Each scene shows the same named points in several views. A view is turned or mirrored, shifted and resized as a whole, has a little noise and may leave points out.

Scene 1
View 1
q_362: [-12 -10  -6 -24  19  10  12  -9  16  21 -17  10 -10  14  20   4   6  -8
 -23  34  -9  11  -4 -15  -9]
q_176: [-10   0 -11 -12   0   1   5  13   8   2 -13 -12   2 -12  25 -15   0  -4
  -5  -5  -7   1 -11  -3  -2]
q_26: [-14  -1  -4 -11  -8  -6  15  22  -6   0  -6 -10   6  -6  23 -19  13 -15
  11 -27  -1 -10  -1   0   6]
q_67: [-15  -2  -2 -30  13   0  18  17   8  12 -14  -7  -6   5  22  -8   1 -22
  -5  -2  -7  10 -11 -14   6]
q_349: [-15   0   1 -29   9  -2  18  18   7  12 -12  -5  -7   4  18  -5   1 -23
  -5  -4  -9   8  -8 -13   7]
q_303: [-12  -3  -7 -15  -2   0  10  12   4   5 -10  -7   2  -5  23 -13   7  -9
  -1  -7  -2  -2  -7  -3   1]
q_146: [-11 -10 -14  -9   6   5  10  11   8   5 -12  -8   9  -9  27 -17   7  -2
  -3  -1  -5  -3  -6  -7  -6]
q_447: [-15   9   1 -34   3  -1   9  18  10   6 -17  -8 -15  -2  17   0 -12 -20
 -11  -4 -12  15 -19  -9   7]
q_248: [-11  25   5 -34 -14  -2  -7   5  12  -1 -14  -3 -27 -12  15   8 -19 -10
 -23  -1 -14  13 -20   6   7]
q_516: [-16   9   8 -30  -4  -5  14   0  -1  13  -6   9 -19  12  13   2  10 -22
  -8   2  -8   3   0  -2   7]
q_925: [ -8   7  -5 -14 -11   5  -5 -23   9   6 -11  15 -17   2  17   3   6   5
 -24  25  -9  -1   2   9 -11]
q_511: [ -8  -9 -15  -4   2   9   2 -16  11   9 -13   9  -1   0  22  -6  13   8
 -18  25  -4  -5   4   0 -17]
View 2
q_26: [ -1  -6   9   5   4  -6   7   7  -3  -4   6   4   1  14  -5  -3  -6   0
  20 -17  23  -1 -12  -2  -3]
q_516: [ -2   0   4   6   6   9   4   1  -3   5  -1  11 -15  10  -7 -13   8   2
   9  11   5   2 -11   2 -11]
q_176: [-10  -9   8  -7   4  -6   7  -3   0  -7  -4   6   4  10  -3  -4   1  -1
  12 -13   9  -1  -3  -3  -3]
q_303: [-8 -7  6 -1  3 -4  7 -1  0 -4 -2  7  0 11 -4 -7 -1 -1 13 -9 12  0 -8 -1
 -3]
q_248: [-12  -2 -14   5  15  11  -6  -2   1   2 -12  12 -21  12  -5   2  11 -16
   7  -1  -7  -2   2  -9 -11]
q_349: [ -9  -8   0   6   6  -2   2  -2  -1   1  -3  13 -12   9  -6 -15  -9  -5
  10   1   9   5 -13   5  -4]
q_925: [-10  -4   8 -12   4  10   9  -9  -1  -2 -10  10  -2   6  -4  -7  28   7
   3   8 -10  -2   4  -8 -13]
q_511: [-14  -9  14 -19  -1  -1  11 -11  -1  -6 -10   9   9   3  -3 -11  19   9
   4   0  -5   0   1  -3  -6]
q_67: [-11  -9   0   4   5  -4   2  -5   0   0  -6  14 -10   8  -7 -16 -11  -5
   8   1   8   5 -11   6  -2]
View 3
q_516: [ -3 -19  -6 -15  -1  -1  28  13   9 -11 -11  17   1  14   0 -24  -3  18
   1 -10   3 -13  13   2   3]
q_511: [-10   9 -13  -4 -11  -7  10  -7  20  -4 -24   4 -26 -20   7 -10   1 -10
  -1 -14 -18  -1  -6   6 -20]
q_26: [  4 -10  13  -4 -24  21   8  28   4 -16  -7  20   9  27   6  -7  -1   1
   0 -11  -7 -21  -6 -13  -5]
q_248: [ -2   0   5   3  -9  25  28   0   1   3  -8  -3  12  -1 -20 -32  11  37
 -16  17   1   1   9   4   0]
q_925: [-17  -1 -14  -2 -12   1  25 -12  12  -2 -27   1 -21 -25   2 -24   3  10
  -3  -9  -5   1  10   5 -19]
q_146: [  4  10   4  -2 -17   8   1  15  16  -8  -8   7  -7   7   3  -3   1 -15
  -3  -6 -25 -11 -17  -2  -6]
q_176: [  5  11   8   1 -19  17   5  12  11  -5  -5   5   0   8  -2  -7   3  -3
  -5   1 -21 -10 -13  -5  -3]
q_362: [  0   7 -21 -19  15 -23  19  -3  25   1 -15   6 -22  -9  -4 -19   0   2
  -2  -6 -18   1  -1  25   5]
q_67: [ 13   1   2 -15   3   2  14  21  16  -9  -1  10   3  23  -8 -13   0   8
  -4   1 -14 -12  -6   8  14]
q_447: [ 11   2   3  -8   0  12  19  16   9  -3   2   6  12  18 -13 -22   5  18
 -11  11 -10  -9   0   7  12]
View 4
q_176: [  3  -7  17   5   5   5 -15  -6  14 -10  -1   1  -3   7  -9  13  15  10
   9   7   0  16  -4  14  11]
q_362: [ -6  16  12   9  19  -7  20  -5   7  24 -12 -17  20  11 -22 -10  22  12
   6 -12 -13  -2  25  17   4]
q_925: [-15   1  -4  -3  23 -16  26   4  10   7  -3  -6   7  -5  -7   1  -5   2
   1  -1 -10 -14   4  -4   4]
q_146: [  8  -4  17   7  -5   6 -24  -8  13  -9  -2   4  -3   3 -10  14  12  13
  14   7  -2  19 -10  13  -1]
q_516: [  5 -12  12  24  17  -6  16  11   0   9 -14 -16   0  23 -18  12  20 -11
  18   9   4 -21   6   9  16]
q_303: [  7 -10  15  14   1   4 -13  -2   7  -4  -6  -2  -3  10 -12  14  17   4
  16   9   4   6  -7  12   5]
q_447: [  3 -11  18  10  27   5  16   9   9  -2 -10 -18   6  24 -13  13  31   0
   7  10   4   4  14  20  31]
q_511: [ -9  12   2   0   6 -12   6  -7  14  11  -1   0   8  -8 -12  -4   0  13
   5  -8 -14  -2   3   2  -9]
q_67: [ 10  -8  24  20  11   9  -3   0   4   3 -11 -16   4  27 -20  11  34   4
  15   8   3   9   9  23  19]
q_349: [ 10 -10  22  20  13   6  -1   2   3   2 -12 -14   2  25 -20  11  33   1
  17  10   4   6   8  22  20]
q_248: [ -6 -22   6  -6  41   4  22  16  14 -16  -3 -11   0  16  -2  20  18  -7
  -5  15   4   4   7   9  45]
q_26: [ 16 -21  18  23 -11   6 -26  -1   0  -8  -6   0 -13  13 -12  22  16  -1
  26  17  11   2 -19  12   5]
View 5
q_511: [ -6 -17  -8 -18   0  -5   3  -7  -3  -3  10  -7   9   6 -11  -7  -5  -9
   1   4 -11  -2  -6  -9 -19]
q_925: [ -3  -6  -2  -7   3  -5 -11  -1  -9  -6  14   2  10  -6 -16 -11 -11 -10
  10   5  -8   3  -3 -11 -20]
q_447: [-12  10  16   1  -2  -7   2   5   2   7 -15   7   0  -3  -6   2  -5 -13
  -5  10  -4  13  13  10   4]
q_516: [ -4   5   3  -1   6  -5  -8  -3  -1  18  -2   3  -2  -8 -10 -11  -8  -7
   3  19   4   4  10  -2   1]
q_26: [ -6  -2   5   1   7  -9   0  -9   7  15  -1   2 -23  17   6  -4   8  -3
 -12   6   3  -3  -6   8  12]
q_146: [-11 -10   3 -11   0  -7  10  -8   5   3  -4  -5  -5  16  -1   1   2  -9
 -10   3  -8  -2  -5   4  -3]
q_176: [-10  -3   8  -5  -1  -9   5  -3   3   0  -5   0  -6  12   0   2   1  -8
  -9   1  -9   4  -4   7  -1]
q_362: [ -9  -5  -2 -18  -2  -3  10  -5   0  12  -8  -7  16  -5 -16  -7  -9 -14
   1  18  -7   4  13  -4 -10]
q_349: [-11   6   8  -4   0  -6   5  -3   5  17 -12   1  -2   1  -5  -3  -2 -10
  -7  16  -2   6  12   7   7]
q_67: [-11   3   8  -6  -1  -6   8  -3   6  16 -16   0   0   2  -6   0  -3 -10
  -8  14  -3   7  12   6   6]
q_248: [-12  14  19   8   0  -8 -14  12  -7  -7  -3  15   4 -11  -8   2 -10 -14
   3   2  -6  18   6   6  -5]
q_303: [-10  -6   4  -8   1  -7   9  -8   5  10  -7  -4  -7  11  -1  -1   1  -8
  -9   9  -4  -1   0   5   2]
View 6
q_516: [ -9 -11  23  -1 -11  -9  -2  16   5 -21  12  26 -15  -4  18 -12  28  21
   6  -6  -9   1   9   9 -20]
q_67: [ -4   8  -7   5  -1   1   7  19   5 -26   9  12   3 -11  11  -9  23  14
  12   2  -2   0 -10  -2 -19]
q_248: [ 12 -23  13 -12 -25  -9   2   7  27 -18  37   7  -8   3  24  -2  19 -10
  21   1  18  18  -2  24 -20]
q_303: [  1   3  10  -2   7   3  12  14 -17  -8   2   4  -6 -11   2   2  17   8
   7  -4   8  -4 -10   4 -17]
q_146: [  6  16  15   3  11   7  13   9 -16 -10   1  -2   3 -11  -6   9   9   9
   5  -7  11  -6 -15   0  -6]
q_26: [ -4  -9   3  -7  11   3  22  22 -36   4  -6   9 -14 -20   5   3  24   6
  10   1   3 -10 -17   8 -28]
q_925: [  3  -1  60  -4 -16  -5  -8  -5  11 -16  17  11 -14  11   2  10   5  11
  -2 -18  14   6  14  13   6]
q_447: [  4  -4  -8  -3 -11  -2   7  14  17 -25  20   9   3  -8  19  -9  24   3
  17   5   5   9  -9   8 -23]
q_349: [ -6   2  -4   1  -1  -2   6  20   6 -23   9  14   1 -12  14 -10  26  16
  13   2  -4   2  -7   1 -21]
q_511: [  4  19  52   3   0   3  -1  -2  -2 -17   4   2  -3   4 -10  12   0  13
  -6 -17  15  -4   4   2  11]
q_362: [ -6  28  34  14  -6  -3 -11   1  25 -39  16  15   8   4   3  -4  11  27
  -3 -12   0   3   8  -6   8]
q_176: [  9   5   8  -3   4   6  13   9  -9  -8   6  -2   0 -12   0   9  12   0
   9  -2  17   0 -15   7 -13]

Which points are out of place in each view (at most two, in the order of its rows)? Write - if all are in place.
view 1 -> -
view 2 -> q_176
view 3 -> q_26
view 4 -> q_146, q_447
view 5 -> q_362, q_303
view 6 -> -

Scene 2
View 1
q_696: [  0   2   7  -8   5   6 -10   4  10 -13  11  -5  11  -2  -3  -5  10  10
  -5  -1   8  -8  -3   0   7]
q_627: [ 12  30   2 -10   3  10 -16  -3  -4  19   4   2  30   3  -6 -12  -6   2
  -1  -7  -1   3 -31  -1   8]
q_124: [-23  -2   2  -5  -8   4 -28   6  28 -26  14 -11  28  12  -6  -8  -1  19
 -13  -3  20  -7   2 -13  -2]
q_652: [-15 -15   7  -1  -3   2 -25   8  31 -40  17 -11  12   0  -5   3  11  20
  -8  -1  18 -12  10  -1  -4]
q_831: [ 17  23   2   4  -4  11 -39   3  10   3   7   7  30  -6 -12   5   2   5
   7 -10  -5   3 -40  11  -7]
q_200: [ -1   6   9  -9  -2   1  -9  -6   7  -1  11   1  18   8   1 -14  -1   7
   1  -2   9 -10  -8   6   8]
q_89: [  5  21   7 -10  -5   4 -17  -8   2  14   9   4  30  11  -2 -16  -9   3
   2  -7   2  -3 -28   4   4]
q_732: [  6  -1   9  -1  -1   3 -20   1  15 -17  14   1  12  -5  -5   3  10  10
   5  -2   6  -9 -12  10  -1]
q_443: [-10  -7  11  -9   0   0  -4  -2  13 -17  17  -7  12   8   3 -12   4  13
  -6   3  15 -13   6   1   9]
q_370: [  9  12  12 -18  12   2  12  -8  -9  10   9  -2   8   4   5 -17   1   5
  -3   2   4  -9  -3   2  22]
q_869: [  7  32  -5  -9   3  14 -28   5   4  10   2  -3  34  -1 -11  -6  -2   7
  -9  -9   2   7 -29 -11   5]
q_921: [ 19  37  -3 -12   9  16 -20   4  -8  21  -1  -1  30  -6 -10  -6  -3   2
  -7 -10  -4   8 -35  -8  11]
q_465: [  4 -23  28 -11   8 -10  20 -10   5 -23  23  -3 -16   1  11  -8  16   9
   7  11  13 -26  22  21  15]
q_520: [ 11   5  12  -4   1   2 -13  -4   7  -3  12   7  13  -1  -2  -4   3   6
   8  -3   1  -8 -17  16   2]
q_883: [  9  11   9  -5  -2   4 -16  -5   6   3  12   4  19   4  -2  -7  -1   4
   6  -4   2  -7 -19  11   3]
q_895: [-10 -23  20  -6  -1  -5  -1  -2  19 -29  21  -5   0   5   5  -5  10  15
   1   5  17 -21  17  12   7]
q_981: [  1  10   5  -7   3   6 -16   2   9  -6  10  -4  20   0  -4  -4   4  10
  -4  -4   7  -5 -12  -1   5]
q_462: [ 24  13  12 -11  12   5   2  -3  -7   5   8   2   3 -11   1  -3  10   2
   6   1  -1  -7 -13  14  14]
View 2
q_520: [ 12   5   3   9 -10  -9 -12  -6  -6   5  19  -3   5  24  -6  -8   9 -16
  -1  24  -7  -3 -14  -5  -4]
q_883: [ 14   0   5   6 -17 -11 -11  -7  -6   8  18  -4   2  21 -12  -8   3 -13
   2  22  -5  -1 -16  -5  -8]
q_696: [ 14  -6  -8  12  -4  -5  -6   6  -7  -7   9   1   0  12  -4  -9  17  -5
  -6   6  -3   0 -11 -12 -11]
q_831: [  8  17   8   3 -34 -13  -1 -18  -5  12  10  -9  15   7 -32  -7   7 -19
   8  34  -9  30 -27  -3  -7]
q_89: [ 14 -10   9  -4 -32 -16 -10  -8  -5  21  21 -12   0  15 -22  -8  -7  -6
   7  15  -5   1 -14  -6 -11]
q_652: [ 16 -16 -14  32  11   9   3   3  -4 -26  -1  11  -9  12  -6 -20  18 -13
 -10   3   5   5  -6  -2 -16]
q_462: [ 12  10   5  -1 -11 -15 -17   2  -9  11  22  -6   9  23   2  -3  12  -7
  -1  19 -11 -12 -14 -14  -2]
q_732: [ 13   5  -4  19  -4  -3  -4  -3  -7  -9   9   3   4  17  -8 -11  18 -18
  -4  22  -4   6 -15  -5  -9]
q_200: [ 14 -12   1   8 -12  -8 -11  -1  -7   5  18  -3  -4  19  -7 -10   2  -7
  -2   8  -3  -9  -8  -7 -11]
q_981: [ 14  -7  -3   7 -15  -7  -5   2  -7   1  10  -2   2  10 -12  -7  10  -4
  -1   9  -2   6 -14 -10 -13]
q_895: [ 16 -14 -11  30  22   8  -7   8  -4 -24   8  11 -13  28  12 -17  18 -18
 -14   6   0 -20   0  -1  -9]
q_627: [ 15  -2   8 -12 -39 -21 -10  -6  -7  25  21 -13   8  10 -22   0  -2   1
   8  16  -8   6 -19 -13 -12]
q_370: [ 17  -9  -1  -6 -12 -17 -22  13 -10  15  24  -7   0  22   7  -1   8   7
  -1   1  -6 -25  -7 -19  -8]
q_124: [ 17 -31 -11  26  -6   6   7  -1  -2 -17  -2   5 -14   2 -23 -19   5  -6
  -5  -4   8  16  -6   0 -26]
q_465: [ 15  -4  -7  23  30   1 -22  16  -7 -17  20  10  -8  41  33 -13  21 -15
 -16   9  -5 -43   2 -10   2]
q_443: [ 17 -22  -8  18   4  -1  -7   7  -3  -9  11   3 -12  19   1 -15   9  -6
  -8   0   3 -13  -2  -5 -15]
q_921: [ 14   5   6 -19 -46 -24  -7   0 -10  26  17 -13  18  -1 -23   4   8   9
  10  13  -8  17 -24 -21 -14]
View 3
q_89: [-26   6  21  -6  11   7   9   3 -24  35  -6   9  13  -3  15 -12  12  16
  -9   9 -16  24 -11   8  -1]
q_981: [ -8   6  12   0  11   1   1   4  -6  24   7  15   1  -8   8  -1   9  12
  -6   3 -13  19  -9  16 -18]
q_831: [  2   6  18  -5  34   8 -15   7 -24  47  -3   8   3   1  37 -20  19  20
  -3  17 -12  31   9  15 -16]
q_520: [ -8  10   9  -2  18  -5 -10   4 -10  19  15   9  12  -8   6  -5   7  11
  -9  25  -9  29  -7  12  -4]
q_124: [ -1 -10   0 -11  -4   1   3 -14   5  26   9  12 -15  -7  12  15   0   8
 -11 -14   2  26 -33  17 -43]
q_869: [-12   7  24   1  19  16   9  11 -22  43 -12  14   0  -3  24 -16  21  18
  -3  -6 -21  14  -1  22 -20]
q_921: [-18  18  31   8  24  16  11  18 -27  42 -14  20   7  -4  19 -22  25  17
  -1  -1 -30   6   9  23  -7]
q_465: [ -8  14  -9   8  -4 -27  -9  -1  20 -19  50  14  18 -21 -37  20 -13  -2
 -15  32  -7  23 -24  13   3]
q_200: [-17   7  10  -3   5  -1   5   1  -7  20  12  12  10 -10  -1  -1   4   9
 -11  11 -12  23 -19  12  -8]
q_883: [-13   9  13  -2  14  -1  -2   2 -14  26   6   9  12  -7  10  -8   7  12
  -9  19 -11  26  -8  12  -3]
q_696: [ -2   8   6   5   9  -5  -3   3   3  16  18  17   0 -12  -2   6   6   7
  -7   6 -11  17 -12  20 -20]
q_370: [-27  19  18  10   3  -4  14  12  -8   8  12  19  19 -14 -17  -4   7   6
 -10  11 -25  10 -12  17   8]
q_732: [  3   6   2   0  18  -7 -16   1  -1  21  18  12   1  -8   8   3   6  10
  -9  19  -3  27  -6  16 -17]
q_443: [-10   2   1  -2  -5  -9   3  -5   7   7  20  14   3 -12 -10  14  -4   5
 -13   4  -6  22 -28  15 -19]
q_895: [ -1   1  -9  -1  -4 -20 -10 -10  18  -5  37  12   3 -16 -18  21 -10   1
 -14  18   1  28 -29  14 -19]
q_627: [-22  14  28   1  18  11   8  12 -26  37  -8  13  14  -4  16 -18  17  18
  -7   8 -23  16   0  15  -1]
q_462: [-12  25  15  12  20  -6  -5  17  -8  14  19  17  19 -13  -8 -10  11   9
  -7  26 -23  15   5  19   9]
View 4
q_89: [  3 -11  -5   4  13  -1  -8   9   5   0   0   1  11  -8  -9  -5   7   5
   1   8  -1   6  -7   3  -1]
q_443: [ -9 -10 -12  15  -1   5  -3   8  -7   1   6  -2  -9 -15  -7  -6 -14  12
   2  -6   4  -2   0   4  -4]
q_370: [ -4  -3 -17   2  12  -5   0   5   6   2   5 -12  -3 -15  -8 -12 -11  -1
  -1   0  15  -4  -6   3  -2]
q_883: [  6  -7 -12   2   5   0  -6   3  -2  -2   5  -1   6  -9  -3  -9   1   5
  -5   2   0  -1  -3   4   0]
q_869: [ 7 -6  2  3 10 -7 -3  1 12  1 -6  5  9 -6 -6 -3  9  2  5  9  0 14 -4  1
 -3]
q_696: [ -1  -5 -12   8   0   0  -2   2  -4  -1   4  -2  -3 -13  -3  -8  -7   6
  -2  -3   4  -2  -1   4  -2]
q_831: [18 -7 -4 -3  0 -4 -5 -6  2 -4 -2 10 13 -3  4 -6 15  3 -6  6 -8  7 -1  3
  1]
q_200: [ -1  -9 -12   8   5   1  -5   7  -3   0   4  -3   0 -13  -7  -8  -4   6
  -2   1   3  -1  -3   4  -1]
q_921: [  9  -3   0  -4  14 -12   0  -1  17   0  -6   1  12  -6  -6  -6  10  -5
   3  11   5  13  -7   0  -1]
q_520: [  6  -6 -14   2   1   1  -4   0  -5  -3   6  -2   3  -9   0 -10   1   4
  -7  -2   0  -4  -2   3   1]
q_627: [ 7 -5 -7 -2 14 -6 -4  4 11  0 -1 -2 11 -7 -7 -8  8 -1  0  9  3  7 -7  2
  0]
q_895: [ -8  -8 -17  18  -9   7  -2   4 -17  -1   9  -4 -15 -17  -2  -8 -20  14
  -3 -13   2  -9   3   6  -4]
q_462: [  6   2 -17  -3   5  -8   2  -4   5  -2   5  -8   0 -12   1 -13  -6  -4
  -6  -2  10  -4  -3   2  -1]
q_652: [ -7 -11  -7  20 -11   6  -3   3 -13   0   2   6 -12 -12  -2  -2 -12  17
   1 -10  -3   1   5   4  -5]
q_465: [ -9  -3 -28  10  -6   3   0   4 -15  -2  15 -14 -18 -20  -2 -15 -27   7
  -9 -16  11 -18   3   4  -2]
q_732: [  5  -6 -10   7  -8   0  -2  -2  -8  -3   2   3  -2  -9   2  -7  -3   8
  -5  -5  -3  -1   2   4  -1]
View 5
q_883: [ -4  16   5  -2  -6   2   1  -1   3   9   1  -2  -2  -8   1   0   9  -8
   9   2   9  10   9  -8 -10]
q_370: [  4  10   2  -7   4   3   0 -15  -4  -5   8  -4  -3 -15  -5  -7   2  -9
  11   3  -5  18   2 -12  -6]
q_652: [ -7  -7  11 -11   1   1   6  -1   1  10  14   9   0  13   1  10   1  -4
 -14 -10   5  14   7   1  -8]
q_869: [ -7   9   7   3  -7   3 -16   1  -1  -1  -6  -1 -12 -12  -5  -6  14  -5
   9  -3  13 -11  15 -11 -14]
q_520: [ -2  19   6  -6  -7   1   5   0   2  10   3   1  -2  -5   0   2   5  -7
   7   3   7  16   7  -7 -11]
q_443: [-4 -1  5 -4  3  1  6 -8  2  8 14 -1  1  3  1  4  6 -8 -4 -5  5 16  7 -5
 -6]
q_921: [ -3  17   8   0  -8   3 -18  -1  -4  -5 -10  -2 -14 -22  -7 -11  12  -5
  16   1   9 -10  12 -13 -15]
q_831: [ -8  25  10   0 -19   1  -5  13   4  10 -11   3  -9  -7   0   1  12  -4
  11   1  19  -6  16  -7 -17]
q_696: [ -2   5   9 -10  -2   1   0  -4  -1   2   7   5  -4   0  -3   2   2  -4
  -2  -4   2  10   5  -3  -9]
q_462: [  4  23   7 -13  -6   2   1  -3  -4  -2   0   2  -5 -14  -4  -4   0  -4
  13   6  -3  17   2  -9 -10]
q_895: [ -1   0   7 -15   4   1  15  -7   2  10  19   7   5  11   2  10  -2  -6
 -10  -5  -2  30   1   0  -4]
q_981: [ -4   6   8  -4  -3   1  -3  -3  -1   3   3   2  -6  -3  -2   0   6  -6
   1  -3   7   5   9  -6 -11]
q_627: [ -3  17   4   3  -6   3 -10  -3   0   0  -5  -5  -9 -17  -3  -8  13  -9
  16   3  10  -1  13 -14 -12]
q_732: [ -4  12  10 -10  -9   0   4   4   1   9   5   6  -3   3   1   6   3  -4
  -1  -2   7  13   7  -2 -11]
q_465: [  6   8   5 -22   7   1  20 -13  -1   4  21   5   7   3   0   7 -10  -6
  -3   1 -12  43  -8  -2  -2]
q_124: [-10 -14   8   1   2   1  -1  -3   4  10  13   2  -3  13   1   7   9  -7
 -14 -13  11   2  13  -2 -10]

Which points are out of place in each view (at most two, in the order of its rows)? Write - if all are in place.
view 1 -> q_652
view 2 -> q_462
view 3 -> -
view 4 -> q_89, q_696
view 5 -> q_443

Scene 3
View 1
q_334: [ 23 -15   2   7 -31  11 -15  12 -14  -9  -6   6  14 -27   8  -2   3   8
  -4  14 -12 -16  -4  17  -8]
q_640: [  8 -20 -17 -26   0 -12  -8  -1   4  -5  -5  32   1  -5  12   7  16  -6
 -27   2  11  -4   5  -5   8]
q_222: [ 11 -17 -14 -19  -6  -8  -4   4   0  -6  -4  28   1  -9   9   6  15  -4
 -23   4   5  -4   2   1   3]
q_220: [ 13 -17  -8  -6 -14  -4  -8   7  -4 -12  -6  20   1 -15   9   4   9  -2
 -17   7   0 -12   0  10  -2]
q_540: [ 11  -7 -33 -45  25  -3  20   5 -11  17  15  35   6   2  -3  21  35  -2
 -40   2   2  32   8 -30   4]
q_445: [ 10 -22 -12 -16  -6  -7 -13   4   0  -9  -6  28   4  -9  14   6  14  -6
 -26   8   9 -10   4   3   4]
q_908: [ 14 -15  -6 -10 -23 -10  -7   1   6 -16 -10  23  -2 -17   9  -3   2   3
 -11  -1  -4 -12  -3   8   3]
q_151: [ 13 -12 -19 -25   2  -3   3   5  -6   1   4  26   5  -8   3  10  20   0
 -26   4  -1   9   3  -8   1]
q_877: [  9  -9 -21 -24   3 -11  10   6  -3  -3   1  30  -5  -7   0  11  20  -4
 -27   0   0   7   3  -8  -1]
q_503: [ 11 -23  -5   9 -13   6 -16  21 -18 -12  -7  12   6 -16  10  13  17  -7
 -21  25   4 -24   3  23 -13]
q_939: [ 10 -21 -13 -27  -8 -15 -14  -6  14 -11 -10  34   1  -6  18  -1   8  -4
 -22  -1  12 -10   4  -2  14]
q_39: [ 13  -4 -17 -17  -8 -10  14   7  -2  -6   1  25  -7 -14  -5   8  14   3
 -16  -4 -11   9  -3  -3  -5]
View 2
q_540: [-15  42   0  29 -21  24 -34  19 -32 -14  14  12  -5   5 -17   5  -2  13
 -16   9  51 -62  -8   8  -5]
q_39: [ -1  29 -12   7  -6   7 -14  13  -4  -1   5  -8  -1   4  -5  -1   5 -11
 -11  -4  31 -21   0   2   0]
q_151: [ -4  33   3  16 -12  12 -17   9 -15   2   7  -2  -1  -1  -5  -2  -1  -2
 -14   2  29 -29  -7  -1  -3]
q_334: [ 11  37  11  12  -2   0  -1   9   4  22  -8 -17   2 -19  13 -10   2 -25
 -17  -6   6   7  -4 -17  -1]
q_445: [  3  25  16   9 -10   6  -8  -6 -15   9   9  -3   4  -1  -3  -6  -3  -1
 -19   4  12 -20 -10  -7  -6]
q_220: [  5  27   9   5  -5   2  -7  -1  -3  12   2  -9   3  -3   2  -8   0 -10
 -18  -1  12 -11  -6  -9  -4]
q_503: [  8  37  23   6   1  -4 -10  -2   5  21  -2  -6  -1 -15  11 -22   9 -12
 -33   0   1 -14  -1 -13 -11]
q_222: [  2  26   8   9 -10   7 -10  -2 -13   6   7  -4   3   2  -4  -3  -3  -2
 -17   3  18 -21  -8  -4  -5]
q_877: [ -5  31   1  13 -10  12 -20   8 -15  -3   9   1  -2   4  -9  -2   2   2
 -17   4  31 -36  -4   2  -6]
View 3
q_640: [ -2  -3   0   6   4  12  10  -5 -10   4  -8  -2   6  -9 -12   0   8   2
  -8  10   1   4   1 -15   5]
q_877: [ -1  -1  -1  10  -5  14  10 -11  -8   2 -16   0   7  -4  -8  -4  -3   5
   1  -2   0  11  -4 -17  17]
q_334: [-10  11 -17 -12  27   5   2  -5  -3   1  -5  -5   6  -6  -8 -13  19  22
  -4 -11  11 -19   7 -10  -3]
q_39: [  0   5  -8   7   3  15   8 -13  -4   5 -20   3  10  -2  -5 -12  -2   7
   3 -13   8   5  -1 -21  17]
q_222: [ -3   1  -4   5   2  12   9  -9  -7   2 -10  -1   5  -7 -11  -4   3   7
  -2   1   3   4  -1 -16  11]
q_939: [  4  -3  -1  11   6  16  12  -1  -8   5  -5  -1   8 -14 -14  -1  11  -4
 -12  17   8   5   5 -21   3]
q_908: [  1   7 -11   3  17  14   7  -4  -3   4  -7   1   7 -13 -10 -12  12   6
  -7   2  17  -4   8 -22   3]
q_151: [ -3  -3  -3   8  -1  13   9 -10 -10   4 -15  -2  10  -2  -7  -3   2   4
  -1  -4  -4   7  -5 -13  13]
q_503: [-15  12  -8 -16  13  -2   6  -9  -6  -9   6  -4  -5  -7 -15  -6  10  27
   2   3   6 -10   0  -8   3]
q_540: [ -4 -16   8  17 -20  18  12 -16 -16   9 -27  -4  14   8  -2   5 -11  -3
   4 -10 -22  22 -17  -8  25]
View 4
q_939: [ -5  12  -1   6  23  -6 -16   6  12  -4  -5  14 -18  -9   0 -12  -1   5
   6  10  14 -17   3  -3   2]
q_877: [ -6   2   3  -1  13  -6 -12   4  13   6   7   7 -16  -1  15  -9  -3  10
   6   3  -1 -14 -15 -10   1]
q_540: [ -2   2  12  -6   2 -10 -16  14  35  22   9   2  -8  19  12  -9   0  17
   0   2 -10 -12 -33  -9   7]
q_222: [ -7   5   3   1  18  -3 -12   2   7   3   2   8 -14  -7   9  -9  -2   2
   9   8   7 -16  -4  -4   1]
q_220: [ -8   5   2  -1  20   2 -11  -3  -1   2   1   6 -14 -11  10  -7  -3  -3
  13  11   7 -18   2  -3  -1]
q_908: [ -1   6   0  11  21   4 -12  -3  -8 -10   3  11 -21 -19  14  -9  -2   5
   7   5  10 -14  10  -7  -4]
q_445: [-10   6   2  -2  21  -2 -13   1   7   3   0   8 -13  -8   6  -9  -3  -1
  11  11   9 -18   0  -1   1]
q_334: [  0   1   9   3  13  22 -11 -11 -23   2   3  -1 -10 -18  16  -1  -1  -9
  14  14   6 -17  14   2  -6]
q_640: [ -7   8   3   1  20  -4 -14   4  12   3  -1   9 -13  -5   3  -9  -1   2
   8  10   9 -17  -2  -3   2]

Which points are out of place in each view (at most two, in the order of its rows)? Write - if all are in place.
view 1 -> q_640
view 2 -> q_540, q_877
view 3 -> q_222
view 4 -> q_220, q_908
